Each row is a point on a landscape with many valleys, with its height.
A ball rolls from a point to the lowest of its 2 nearest points, and stops where none of them is lower. Distance is the straight distance between rows; heights are no part of it.
q_331 h=364: 12,14,-5,11,6,19,-4,24,37,1,13,5,10,14,18,-2,47,16,-33,27,-8,6,-17,10,39,-37
q_755 h=436: 13,-1,17,-13,-16,-33,34,17,15,-12,19,-13,-28,-6,-1,9,2,-10,20,12,17,-15,-2,-13,-24,29
q_913 h=457: -23,15,-1,1,4,9,-25,35,-3,-12,-5,-13,4,22,-14,3,37,-6,-5,14,9,-44,-18,-6,7,-30
q_425 h=776: -17,-8,11,-22,-54,32,-10,7,-32,-4,-32,28,39,7,-9,-22,10,-17,-23,-30,20,7,13,-20,32,-15
q_310 h=606: -4,-35,2,2,56,-22,6,6,33,12,17,-7,4,-36,20,27,40,6,33,12,-1,-4,2,-21,18,23
q_174 h=523: -7,10,25,9,-28,-17,15,-25,-11,-10,2,37,20,38,-16,-17,3,14,-21,-30,10,-13,-14,23,-5,-57
q_426 h=274: -28,-1,19,-11,-3,-41,21,8,4,16,1,-30,-29,-33,0,2,-27,-2,19,-17,7,-45,23,-18,14,24
q_337 h=423: -29,-10,-37,-11,-10,31,-24,-6,-2,-27,9,3,-17,18,9,-9,25,8,-18,-35,25,23,-38,-11,1,-27
q_64 h=570: -13,-23,31,7,-27,-48,15,32,-32,-6,3,-6,-33,-35,-24,0,18,1,1,1,-10,10,33,2,12,25
q_599 h=410: -12,25,23,-33,-16,17,-28,27,-3,-7,-48,5,4,-10,-14,23,17,-4,-8,11,-4,-22,-15,4,12,-7
q_909 h=105: -6,-23,-11,-5,0,-12,5,-3,-5,19,13,-12,-1,-20,5,-8,-45,-17,16,-35,5,-18,31,-38,-8,49
q_548 h=409: 4,14,9,-12,2,-15,-12,-18,-27,-20,-21,-33,-38,-8,-12,21,-43,-16,24,-4,-25,4,-10,18,-25,33
q_956 h=444: 42,21,-9,8,-12,20,-28,20,-10,12,-10,-4,11,19,11,-8,16,-3,-44,6,-34,3,-12,22,34,-1
q_432 h=614: -20,33,-8,-27,-12,13,5,-34,17,11,-25,-26,-4,-20,20,1,-76,5,12,-21,-1,-10,-2,-7,-8,-18
q_333 h=343: -15,1,-11,-12,-31,5,-10,30,-1,-10,-27,-14,-18,-16,7,1,18,-20,-10,17,7,-8,-7,-21,4,12
q_248 h=622: 13,29,11,30,-20,25,-7,-14,21,-16,-5,-4,-21,-4,6,1,11,19,-38,1,-37,20,-17,16,9,-11
q_391 h=458: 17,-17,24,-11,7,13,6,-8,-37,9,38,17,37,26,-25,16,2,-22,25,-13,9,29,16,10,-1,-12
q_483 h=299: -50,25,24,-1,23,0,-28,39,19,-7,-5,28,7,-17,-9,22,31,27,8,13,7,-25,12,-5,-1,-26
q_252 h=393: 8,20,-2,35,28,23,-24,25,1,16,2,0,28,13,9,-10,35,11,-37,19,-27,-13,6,28,47,-37
q_12 h=720: -20,8,-7,27,-23,32,-3,-41,-9,-4,19,8,4,24,-6,-14,12,34,-43,-44,-6,33,2,11,26,-47
q_380 h=588: 25,2,-2,25,49,-3,-9,-28,-27,14,7,-2,17,0,8,6,-46,6,28,2,-11,14,14,23,-30,4
q_268 h=427: 27,-16,39,-11,-10,16,-17,5,-34,-2,35,25,23,5,-28,42,27,-15,10,-13,-2,40,4,4,-16,18
q_554 h=353: -15,-15,-28,0,-36,-11,54,-12,3,-29,15,-32,-29,16,-18,-33,21,3,-29,36,4,2,-4,23,13,-4
q_670 h=569: -26,-22,-21,-6,1,-7,8,-24,-23,-17,22,-24,-17,14,-14,-14,-19,-31,7,-6,3,10,1,3,9,6
q_563 h=756: -40,20,27,-9,-21,32,-38,-5,-12,12,-25,29,13,-33,-6,19,-21,9,-17,-34,-2,18,35,-9,16,-10
q_813 h=607: 7,-31,-18,-1,23,14,1,-42,-3,6,24,-52,9,-3,-4,27,2,-30,1,-13,-12,6,-4,1,34,12
q_439 h=382: 18,-15,-18,-17,-14,26,24,-3,1,-1,-12,37,35,32,11,-26,31,10,-25,-1,21,32,-25,-3,30,-26
q_343 h=280: -55,23,30,21,12,-4,-7,21,31,6,29,7,1,-21,4,13,26,27,-6,-7,8,-10,29,-8,14,-28
q_286 h=688: 19,-18,-30,2,-4,5,0,-35,-54,-17,-8,-4,7,20,-5,-25,-57,-8,3,-21,-11,27,6,18,-15,8
q_836 h=477: -39,10,18,18,-22,-11,-14,35,-29,-10,-22,30,-7,-17,-20,-17,7,6,-19,-8,-1,0,39,-1,-22,8
q_155 h=472: -5,16,3,30,-2,-22,19,-2,-24,16,-41,-25,-7,-5,-3,-15,-9,-1,-17,21,-21,-22,32,34,17,3
q_792 h=120: 28,11,-23,11,-21,4,59,-20,41,18,-6,-22,-19,8,21,-35,-32,-16,-17,23,-1,-12,11,4,32,-15
q_15 h=533: 33,-38,-42,25,36,10,19,-24,14,-18,61,3,-3,32,12,-5,26,5,-2,2,8,13,-25,5,-7,-1
q_388 h=597: -22,9,-15,-10,8,5,-2,-28,15,2,-5,-4,-7,-29,27,0,-68,13,20,-17,4,17,14,-19,-16,18
q_585 h=166: 26,54,23,-10,-7,-8,-9,40,17,35,-12,-15,-26,-1,12,-1,-10,13,-31,13,-26,-55,-7,18,31,-5
q_320 h=413: 2,-15,-22,-3,19,-8,-3,-4,-36,-8,-34,-13,20,14,-7,-9,-22,-11,23,29,0,4,7,25,-20,12
q_684 h=601: 44,-1,15,13,24,-11,21,-29,-2,17,20,11,-10,-8,6,3,-54,0,30,-9,-5,7,17,8,-35,20
q_45 h=254: -12,-17,8,-21,-20,-14,20,14,11,-22,-5,5,-18,-25,-4,10,13,-1,11,7,23,41,7,-16,-14,31
q_567 h=247: 39,-18,-12,7,-5,8,11,-11,-17,11,33,-34,6,29,-6,-1,-2,-35,2,-11,3,-29,-18,-10,9,23
q_187 h=194: 27,42,35,8,-12,-5,15,16,21,49,5,-17,-14,1,4,-1,4,2,-14,11,-8,-43,15,11,28,-30
q_408 h=825: -44,26,4,-33,-16,-11,-3,0,-5,-18,2,-23,-13,20,-34,5,-16,-3,30,-12,12,-33,-23,7,-21,-42
q_890 h=445: -7,36,27,18,-6,-31,1,0,-39,14,-13,23,11,2,-39,-7,-38,15,-1,-14,-25,-24,42,39,-29,-28
q_819 h=432: -40,6,18,-5,-29,-7,12,13,-13,2,-34,-11,-11,-21,-12,13,12,-4,-17,6,-8,18,30,10,17,5
q_690 h=497: -37,13,4,49,-3,-20,5,2,-29,1,-14,3,-2,-2,-13,-25,-11,16,-22,6,-21,-6,48,36,-9,-8
q_400 h=730: -5,21,10,24,-6,42,-26,-48,9,-1,6,20,11,5,12,10,0,32,-26,-49,-21,42,-21,6,14,-41
q_372 h=406: 35,-7,21,-38,-19,31,5,-19,-6,7,0,29,48,27,-7,5,17,-14,-2,-22,18,12,-24,6,30,-31
q_25 h=300: 4,-16,-1,-20,-20,-8,25,25,27,-8,-26,-1,-5,-26,21,-1,17,-6,2,19,25,4,0,-30,6,34
q_219 h=329: 53,-1,19,15,-11,10,14,16,12,26,-12,56,8,0,4,-20,4,0,-7,12,12,13,20,-8,-5,-4
q_979 h=381: -5,5,7,-17,23,-5,-29,-15,-11,-6,8,-21,-21,-10,-5,30,-41,4,39,-12,-7,4,-11,0,-37,20
q_97 h=483: 47,-8,-26,39,-18,6,-14,20,-2,11,46,3,11,23,14,-21,15,6,-45,-16,-8,-18,-20,-12,12,14
q_498 h=561: 29,-33,-21,5,43,-7,13,-34,-13,-23,16,-9,-5,13,-4,1,-25,-5,23,21,-16,40,-9,25,-30,17
q_631 h=466: 51,1,-10,-3,-22,18,-36,37,-20,4,16,20,25,27,8,-18,19,8,-45,-19,-7,-1,-17,-2,24,7
q_713 h=133: 25,2,14,-37,17,5,-19,23,6,42,-17,-28,-20,-43,21,39,-30,4,19,-7,0,-31,-22,-21,7,24
q_987 h=395: 19,-14,16,1,-22,17,-27,19,-17,-18,52,25,24,4,-11,32,40,-10,-3,-25,18,13,4,-24,0,5
q_955 h=316: -32,-17,-45,-7,-12,-12,10,7,41,-2,10,-12,-12,-16,18,-24,9,-19,-1,-5,26,-32,1,-58,6,23
q_889 h=203: 37,-23,-33,22,13,-9,2,-10,-9,27,30,-16,15,9,-2,-9,5,-23,-8,-10,-15,-48,5,-27,11,43
q_476 h=814: -48,17,10,-44,-3,8,-22,13,-7,-4,-11,10,20,4,-39,25,-4,5,25,-6,16,-35,-9,1,-5,-43
q_736 h=360: -43,0,-21,-11,19,-3,-37,12,-11,-41,-23,2,-3,23,-18,0,18,1,26,8,8,3,-30,7,-29,-23
q_275 h=672: 39,-13,-17,2,-21,-2,36,-21,-50,4,-26,1,20,21,-8,-37,-44,-17,11,-4,6,19,25,24,-2,-4
q_207 h=496: -34,16,5,26,-24,-12,14,10,-24,-11,-36,43,14,-6,-24,-29,-7,13,-19,8,-13,21,49,21,-14,-11
q_13 h=473: -9,14,21,6,-3,-19,-14,-14,-48,-8,-1,12,18,25,-49,-8,-24,3,15,-21,-23,-4,10,31,-19,-25
q_271 h=598: 10,-14,22,-14,-52,-26,34,16,-29,-9,-7,-20,-26,-15,-17,3,19,-22,-7,10,2,13,20,2,16,26
q_526 h=646: 32,12,3,39,15,5,-23,-19,3,-28,8,-11,-29,10,-4,21,17,23,-16,9,-49,15,-39,37,-27,9
q_418 h=377: 38,2,18,-19,18,20,-10,-22,14,14,-2,36,30,18,3,10,3,1,14,-1,8,16,-21,12,6,-39
q_612 h=44: 3,-9,-9,-13,-13,-5,1,5,18,32,-2,2,9,-34,31,3,-21,-8,2,-14,21,-11,7,-50,6,50
q_830 h=201: -23,-24,-20,-25,-18,-8,39,-10,18,-44,-4,12,-22,-10,0,-13,7,9,6,30,16,58,-5,8,-19,21
q_603 h=463: 12,4,13,-3,27,-42,25,6,22,-10,10,-12,-44,-18,4,9,-19,-2,43,17,2,-38,-13,-5,-31,28
q_457 h=122: 2,0,-14,9,21,-10,16,-7,33,30,10,0,4,-14,31,-11,-50,0,7,-10,12,-37,22,-26,6,8
q_918 h=454: 14,7,-4,-11,-14,-3,34,-29,-9,-35,-5,-21,-22,19,-20,-2,-16,-12,20,17,-15,19,-21,30,-19,-1
q_753 h=408: 7,1,-28,-13,-12,-10,64,-23,9,-32,-2,-12,-24,34,-9,-26,4,-3,10,38,10,10,-15,31,-7,-15
q_32 h=710: -24,-4,-25,39,-13,3,-7,-27,-22,-17,14,-4,-17,16,-7,-28,-11,23,-35,-29,-12,25,10,21,-1,-24
q_970 h=738: 17,20,24,5,-14,43,-34,-36,14,-6,-13,28,17,-8,10,24,-8,18,-26,-23,-36,49,-32,12,14,-9
q_586 h=344: 16,17,-3,-10,-18,-9,42,0,13,32,-19,13,7,-6,8,-31,-46,-14,17,8,32,-10,36,-12,-15,-8
q_356 h=653: 36,-19,-6,-1,-30,5,46,-28,-36,6,11,-5,10,30,-9,-32,-9,-19,-13,-14,15,24,14,21,21,-13
q_273 h=628: 15,-10,5,4,-51,2,41,-6,-15,1,7,-10,0,6,-18,1,17,-22,-20,3,6,26,20,9,18,2
q_597 h=791: -9,8,1,-30,-33,16,-19,2,-28,1,-34,11,38,24,-24,-9,7,-12,-18,-17,12,-24,-19,-3,33,-32
q_691 h=635: -34,12,-29,-37,-8,12,-7,-24,-14,5,-11,-20,16,-4,6,-14,-67,-1,20,-33,28,-2,12,-16,2,-25
q_711 h=271: -13,-12,1,19,50,-17,-44,13,13,12,-25,9,-2,-42,25,16,6,30,8,-3,-21,-26,-5,-13,-11,28
q_513 h=595: -21,-13,14,-13,33,3,-24,19,36,4,-1,5,7,-28,21,36,27,11,18,15,14,14,-4,-14,3,14
q_487 h=437: -12,31,40,-22,-31,11,-30,18,-22,-14,-47,36,-2,-20,-24,14,-3,5,-4,0,-19,-25,-5,-2,-18,11
q_714 h=318: -41,14,9,3,20,4,-44,40,-2,-21,-2,35,11,-10,-2,1,14,17,8,0,4,-18,4,-14,-39,-6
q_434 h=404: -14,-19,-61,-8,-10,19,-3,-26,16,-25,7,-3,-14,16,29,-24,16,24,-32,-20,33,19,-41,-30,7,-5
q_415 h=181: -5,12,-36,0,-8,-3,40,-6,31,8,-30,-18,-1,7,29,-47,-19,-2,-12,32,15,-9,1,4,30,-23
q_811 h=485: 6,18,-11,-13,-23,2,-8,-26,2,-44,-37,-31,-36,19,-14,3,-3,-2,9,10,-23,19,-51,27,-19,3
q_661 h=239: 19,-36,9,-5,24,-17,-28,8,-19,-8,36,-4,3,-10,0,37,9,-13,28,-7,3,12,-5,-16,-24,50
q_160 h=747: -22,12,18,-4,-8,38,-43,-12,-5,-5,-33,11,17,-16,4,26,-2,3,-18,-14,-18,33,-4,1,12,-3
q_102 h=273: 14,13,4,12,1,9,-17,35,-8,13,5,22,16,1,9,-12,-2,12,-5,7,11,-22,0,-13,-17,-3
q_149 h=230: -2,26,16,9,-3,-1,28,1,21,43,-10,-14,-7,-18,19,-5,-15,-1,-13,10,3,-16,36,11,18,-16
q_748 h=338: -43,8,-7,13,20,16,-49,9,-2,-40,-8,34,6,20,-14,-5,24,25,1,-7,-5,5,-18,2,-25,-31
q_937 h=195: 5,-24,11,39,35,-21,10,26,11,13,10,-6,0,-10,9,10,56,7,-15,36,-7,-22,20,18,19,0
q_703 h=198: -2,20,-15,-11,21,-6,-6,4,61,11,-23,-32,-21,-14,39,4,-12,0,1,38,-9,-22,-42,-1,21,7
q_100 h=506: 12,12,35,20,8,-16,7,10,-32,10,-13,17,24,17,-39,0,9,-10,4,19,-16,-17,28,44,-10,-30
q_339 h=97: 25,4,14,-27,-12,6,-4,22,22,42,7,-11,-13,-39,20,21,-15,5,1,-18,9,-39,-5,-41,26,27
q_768 h=700: -6,-12,-34,13,-9,13,-5,-45,-42,-24,-3,7,-13,24,-8,-31,-30,20,-22,-38,5,41,-4,18,-12,-1
q_499 h=584: 10,16,1,13,-24,20,-1,-23,11,-17,-27,16,-17,-13,12,-7,-23,18,-11,-8,-23,53,-14,14,-25,22
q_274 h=379: -12,1,-50,-15,-5,15,38,-27,30,-16,15,-4,-8,32,32,-32,-6,13,-15,-20,45,8,-29,-29,18,-23
q_503 h=387: -17,12,6,-7,-1,4,-10,7,14,-32,-10,-10,-8,14,-8,15,12,5,26,16,1,3,-26,8,-27,-11
q_30 h=417: -21,35,26,-20,-12,-12,7,21,26,-25,0,0,-20,21,-24,20,40,4,15,26,-6,-33,-32,1,-19,-25
q_647 h=104: -8,21,-4,33,-8,0,0,21,23,-5,7,-8,-22,0,10,-15,14,17,-33,18,-11,-25,-12,-3,-4,-5
q_433 h=509: 31,4,7,26,40,-31,28,-17,4,16,-7,-10,-9,6,-19,-1,-12,-9,23,32,-13,4,35,42,-8,-31
q_655 h=546: 36,-35,-26,11,43,0,12,-30,12,-21,52,1,-8,22,5,2,-14,-1,22,0,5,8,-17,-6,-31,17
q_269 h=365: 9,-2,8,-3,-21,10,0,14,4,-26,35,17,11,19,-1,0,31,4,2,-16,21,6,-21,-30,-10,-8
q_122 h=354: 43,-10,-1,1,-26,15,29,9,14,11,-3,37,8,15,11,-43,14,12,-35,13,13,27,-2,6,15,-16
q_260 h=282: -17,-11,0,14,17,-1,28,-4,51,43,21,-2,17,-18,32,-7,-7,-6,-6,-1,30,9,44,-19,27,-13
q_607 h=226: -3,-17,6,28,47,-27,2,19,10,22,25,-22,3,-8,5,9,36,-1,9,9,-1,-51,8,-6,8,14
q_340 h=311: 4,5,-4,-9,32,24,-53,31,18,8,-9,20,13,-11,34,15,10,17,-12,3,-15,5,-11,-13,-1,3
q_420 h=245: 34,-7,2,20,9,15,-48,21,-26,0,14,21,16,12,7,-1,-8,-4,-6,-8,-12,-11,-12,-7,-28,18
q_472 h=567: -26,-8,5,-11,5,14,-7,-9,0,2,15,-20,4,-5,2,24,-1,-9,14,-11,9,26,11,-1,8,-2
q_957 h=621: -4,-33,3,-1,38,-7,-10,-24,15,11,19,-34,6,-27,3,43,24,-11,16,-11,-9,14,5,-21,34,23
q_466 h=421: 26,-5,-30,30,5,19,-19,17,-20,20,-2,-3,18,33,11,-34,22,8,-54,-1,-20,-6,2,27,38,-19
q_935 h=499: 51,-16,-36,17,-20,-5,9,16,35,1,59,4,0,13,13,-9,27,1,-27,10,11,-11,-34,-19,11,23
q_350 h=486: 9,9,14,4,-9,-6,7,38,-15,-11,1,-1,8,20,-19,10,47,-12,-1,26,7,-21,0,14,5,-6
q_862 h=51: 14,20,-3,26,-31,0,38,1,31,17,12,-22,-29,6,16,-21,7,-1,-27,18,-2,-9,-3,6,18,-13
q_264 h=582: -39,-18,-8,-11,34,-10,1,-30,18,-5,12,-10,-14,-20,10,9,-34,-2,14,-1,3,40,8,-9,-3,10
q_874 h=575: 18,-24,-23,9,42,13,-15,-39,-27,-13,18,-5,23,16,6,5,-38,-1,28,-16,-5,43,-6,15,-20,8
q_9 h=765: -19,9,5,1,-40,34,-21,8,-15,2,-10,30,19,-16,6,-9,3,1,-35,-32,10,15,22,-26,4,-1
q_751 h=252: -9,-16,-3,25,42,-34,-21,10,3,8,1,-14,-9,-25,1,-1,18,8,13,-12,-28,-40,12,-16,-2,35
q_859 h=309: -21,4,3,-3,3,-11,40,2,37,24,3,17,8,-18,20,-27,-34,1,10,7,39,7,50,-19,-8,-5
q_855 h=348: -22,-9,-44,-9,-1,0,17,8,28,-11,13,-13,-2,24,28,-33,0,-1,-2,-15,48,-28,-24,-43,5,-9
q_787 h=197: 5,-42,-19,8,35,-20,-14,-15,-23,3,35,-2,9,3,-18,2,-8,-23,22,-18,-10,4,11,-16,-9,43
q_596 h=520: 6,-8,33,-13,-18,-19,2,34,-13,-32,8,16,-12,-9,-24,17,42,-7,10,13,5,-3,5,5,-21,21
q_557 h=476: -12,8,23,-11,4,-10,12,9,-29,22,-38,23,44,-7,-22,-2,-9,-11,13,17,0,-13,44,27,-2,-22
q_327 h=493: 20,-4,6,11,53,-26,22,0,-4,8,9,21,2,6,-8,4,-14,-8,45,32,7,9,32,17,-36,-5
q_26 h=419: 6,37,28,30,-17,-20,-6,17,-28,21,-21,8,-16,-8,-7,-8,-34,18,-3,-10,-23,-31,31,14,-32,4
q_964 h=589: -2,-31,-35,-15,25,2,10,-54,-11,-19,37,-37,-7,20,-1,16,-28,-29,19,-9,-12,19,-11,-11,22,11
q_943 h=296: 31,-16,8,-5,33,-25,17,-22,10,7,1,-28,-31,-25,8,25,-13,-3,30,-10,-24,-14,-9,-13,-4,50
q_910 h=283: 4,-26,-16,8,21,0,12,-2,21,-16,6,-22,-8,-6,4,24,53,-3,-10,44,-5,14,-18,13,14,16
q_111 h=596: -5,17,14,21,-28,12,0,-5,14,-20,-36,45,-20,-31,12,-14,-1,41,-39,7,-32,51,6,13,-24,16
q_636 h=484: -16,-16,30,-38,-19,14,-3,-4,-25,4,44,23,32,7,-25,20,-5,-25,24,-21,23,50,15,-15,-1,-7
q_572 h=161: 9,1,-19,18,4,-12,16,-9,20,25,35,-22,1,7,17,-11,-18,-16,-3,-23,1,-58,9,-37,11,15
q_69 h=313: 6,-36,-11,-18,15,1,-17,23,-1,3,-7,20,24,-15,25,6,6,-13,28,11,28,17,1,-31,-21,43
q_309 h=229: 17,-9,-29,-10,15,-11,-11,20,49,4,-29,-32,-24,-15,26,6,21,1,-13,27,-36,-13,-38,-13,21,40
q_230 h=440: -10,8,-35,-6,9,27,-35,-26,-7,-24,-15,-10,-23,44,3,3,16,12,-9,-47,7,14,-56,-8,-15,-30
q_126 h=439: -36,36,14,-2,-11,3,-27,42,18,-16,16,-13,-31,13,-11,14,33,2,9,9,8,-49,-23,-18,-19,-24
q_613 h=330: 28,-1,8,-15,25,29,-41,-3,17,18,2,13,16,-12,30,27,-11,12,11,0,-3,31,-28,-16,-1,8
q_236 h=163: 4,9,-14,-25,21,5,5,-6,49,24,-14,-21,-11,-25,42,0,-43,-3,12,11,2,-21,-8,-24,18,15
q_183 h=517: 50,-29,-35,25,13,9,23,-14,15,12,47,-16,-1,21,10,-12,36,1,-21,25,4,-9,-19,8,19,8
q_352 h=332: 4,14,23,12,-41,13,15,-1,11,-5,23,32,7,8,1,-15,13,13,-18,-18,2,5,4,-5,-15,-18
q_948 h=259: -40,14,17,25,8,-12,8,4,30,41,16,-12,3,-27,22,0,-4,16,-14,-4,12,-16,45,-7,26,-17
q_232 h=608: -17,36,25,19,-39,18,-4,-7,28,-25,-15,44,-15,-16,0,-4,16,29,-48,0,-28,31,-16,7,0,-15
q_387 h=137: 3,34,2,9,-10,-16,0,51,29,13,-18,-4,-14,-3,25,-18,17,11,-35,31,-22,-26,-1,11,20,-1
q_436 h=548: -40,-33,-21,11,17,7,-26,-13,-18,2,27,-25,9,6,-17,8,11,-27,2,-11,1,16,10,-6,17,-9
q_997 h=460: -23,23,36,-4,-20,-5,-32,38,-14,-21,-15,40,-23,-32,-16,13,9,16,-13,-14,-4,-15,15,-12,-34,16
q_739 h=251: -17,-2,4,-26,-18,-5,36,-15,13,-34,-4,36,0,1,-22,-19,-2,13,9,15,3,61,-2,19,-28,-12
q_998 h=333: -12,0,-7,-3,17,22,2,8,33,-5,7,-26,9,6,9,23,63,-4,-11,37,-7,14,-15,10,36,-33
q_846 h=210: 28,-12,-4,6,-15,2,-31,6,-18,12,17,-18,-1,2,7,11,-6,-17,-4,-17,3,-28,-19,-23,-8,28
q_731 h=357: -1,0,18,-18,31,0,-7,-14,-26,24,11,-11,-1,-28,-9,41,-44,2,32,-14,-2,-3,10,0,-1,8
q_181 h=291: -6,-21,-26,21,39,1,-42,20,23,5,-5,18,17,-22,23,-2,8,15,-15,10,-16,7,-11,-25,-10,36
q_873 h=411: 28,-15,4,-28,-41,27,11,-1,-9,8,0,40,46,23,8,-12,28,-16,-21,-24,40,26,-17,-32,40,-19
q_680 h=278: 22,-24,18,-15,26,-5,-13,9,-19,-8,0,22,12,-7,-1,32,19,-1,37,16,17,28,5,1,-26,28
q_761 h=803: -24,5,17,-26,-1,0,-12,4,-11,-1,-25,20,41,19,-19,2,14,4,5,-3,13,-37,-21,11,13,-57
q_494 h=442: -8,4,5,18,-2,-19,5,-8,-38,-1,-18,-30,-27,-6,-21,-11,-26,-15,6,1,-26,-15,18,23,-11,23
q_742 h=383: 13,-16,-23,-15,10,13,-20,-11,-32,-16,-25,2,16,22,9,-12,-21,-2,27,-2,11,9,-25,3,-19,6
q_980 h=351: 44,-7,14,-13,19,35,-19,-17,6,32,23,1,32,2,16,36,-2,-13,24,-7,2,19,-5,2,8,-7
q_125 h=500: -37,25,31,15,-11,-14,-14,-5,-24,-13,-4,29,20,28,-37,-9,-5,15,-7,-21,-6,-38,6,25,-8,-46
q_144 h=302: 35,16,34,-2,21,-4,-2,28,2,21,-10,44,20,-3,-6,3,7,1,13,21,-5,-14,15,5,-11,-5
q_533 h=459: 12,21,-10,-12,-6,18,-33,-23,-4,-29,-23,-22,-29,33,0,8,0,-5,8,-16,-18,2,-74,3,-11,-16
q_922 h=378: -13,27,-10,-43,-24,9,-32,43,7,3,-52,-22,-5,-9,14,2,20,-22,-18,21,-2,-22,-26,-13,29,2
q_140 h=394: 2,13,40,-39,-27,-29,46,5,15,-6,-17,-12,-35,-16,-11,12,-11,-7,38,19,20,10,8,3,-10,11
q_460 h=376: 26,18,-7,33,0,-11,22,6,13,38,-21,17,7,-4,20,-47,-42,2,-5,18,7,-21,25,6,-9,-8
q_989 h=447: 6,-9,-7,-4,21,-8,7,-5,-40,8,-45,19,43,14,-14,-15,0,-17,25,30,5,17,30,34,-3,-18
q_646 h=398: 9,23,13,22,13,-23,11,11,-6,33,-15,19,-6,-17,14,-23,-54,22,6,-2,1,-29,37,-3,-40,8
q_2 h=547: -3,-17,18,18,-22,-34,18,39,-24,-29,-20,14,-19,-24,-21,-5,48,6,-16,24,0,5,21,14,-16,25
q_689 h=634: 7,1,-21,27,7,18,-27,-8,9,-19,-11,-6,-20,-1,-1,-4,23,21,-37,25,-35,19,-29,25,-3,2
q_500 h=350: 16,-19,-19,-33,-1,22,-2,14,-11,-7,-17,0,33,11,16,-8,1,-14,35,17,34,10,-18,-15,-11,14
q_508 h=233: 4,-14,7,35,9,-8,-10,21,3,-15,24,-15,-10,-14,-9,31,68,7,-21,21,-11,-6,1,11,10,2
q_419 h=349: -12,31,19,-26,-24,-13,28,8,6,8,-37,-12,-13,-18,-8,5,-16,-3,19,11,13,-20,6,9,-5,-5
q_390 h=279: -31,-25,-42,-4,0,-23,2,6,10,0,-15,-23,-20,-20,-7,-17,4,-20,-3,2,-4,-12,15,-27,10,35
q_510 h=545: -13,13,30,6,-31,9,15,-51,6,-11,5,35,9,20,-13,-2,-20,14,-18,-42,-2,26,-16,18,-2,-41
q_758 h=231: -7,-9,-6,-10,-11,-42,38,0,3,-3,-18,-26,-33,-25,-1,-21,-13,-20,7,2,-4,-34,18,-18,10,42
q_175 h=479: 5,-13,3,12,51,-29,12,-6,13,-5,30,0,-16,1,7,12,-15,1,34,14,3,-19,7,0,-38,18
q_774 h=242: -3,-2,-21,-2,-25,18,18,-10,4,5,-25,-14,16,6,15,-25,3,-4,-17,7,9,15,-5,1,26,-9
q_79 h=566: -13,19,8,3,-19,16,-10,-28,-8,-18,-8,5,-3,12,-8,1,-19,7,0,-26,-17,25,-7,20,-18,-10
q_866 h=295: -23,-15,-23,1,-15,10,23,3,3,-18,11,-10,3,12,-10,-20,31,-1,-9,16,14,14,1,6,9,-16
q_529 h=583: -26,-8,27,-23,18,22,-18,0,24,13,22,-5,4,-38,14,55,19,4,19,-15,19,31,15,-14,24,-8
q_950 h=529: -27,-55,-30,-18,17,29,-31,-11,-27,-20,12,-9,16,5,-10,15,24,-16,13,-11,12,49,-9,-6,9,-4
q_934 h=260: 27,-18,-21,2,34,-19,0,-12,30,1,-3,-27,-26,-25,15,20,16,1,7,13,-39,-11,-29,-10,11,55
q_284 h=331: 6,-21,9,-24,39,-15,3,-15,-3,28,-8,-35,-11,-40,8,28,-28,5,29,-15,-11,-9,15,2,19,31
q_928 h=307: -34,21,13,-22,3,-24,8,20,2,5,0,-26,-24,-10,-12,17,-21,0,28,2,20,-43,3,-8,-14,0
q_57 h=396: -39,6,8,-18,-31,-23,38,7,-1,2,-26,-15,-6,-2,-13,-11,-10,-13,8,28,13,17,27,11,13,-4
q_152 h=530: 20,13,6,18,24,-29,25,-5,-20,28,0,-5,12,35,-36,-5,-3,-8,22,26,-12,-28,28,46,-17,-49
q_136 h=508: -16,-33,-1,-22,-7,18,-11,-9,-29,-27,43,18,25,19,-15,8,29,-9,15,-20,23,67,-4,-9,6,-9
q_615 h=836: -24,29,12,-11,-15,5,-3,-21,-6,-14,20,-33,-25,35,-32,13,10,-12,12,-24,2,-16,-30,7,-1,-45
q_630 h=301: 6,8,17,32,-16,7,3,13,-16,14,11,25,16,7,-4,-25,3,10,-20,-15,-3,-21,33,0,-6,-3
q_868 h=155: 7,-19,-14,6,26,-17,19,-25,-5,16,55,-5,9,-1,-4,-3,-27,-21,15,-18,-5,-16,33,-33,-3,39
q_658 h=173: 18,7,3,-3,15,-3,-18,18,1,24,0,-31,-5,-11,2,17,-16,-5,8,5,-2,-44,-25,-9,-12,24

Two balls start at each pair of points below. Name the first point that both come to, or write -.
q_136 / q_273 => -
q_15 / q_689 => -
q_970 / q_248 => q_948

Call two points neighbours if one is among the 2 nearest of the other. Go from one point of each pair to the other, from neighbour to neighbour, staying as low as possible. Name the highest point that can't be avoided.
q_457 / q_612 => q_567
q_758 / q_862 => q_811
q_830 / q_612 => q_690
q_457 / q_937 => q_873
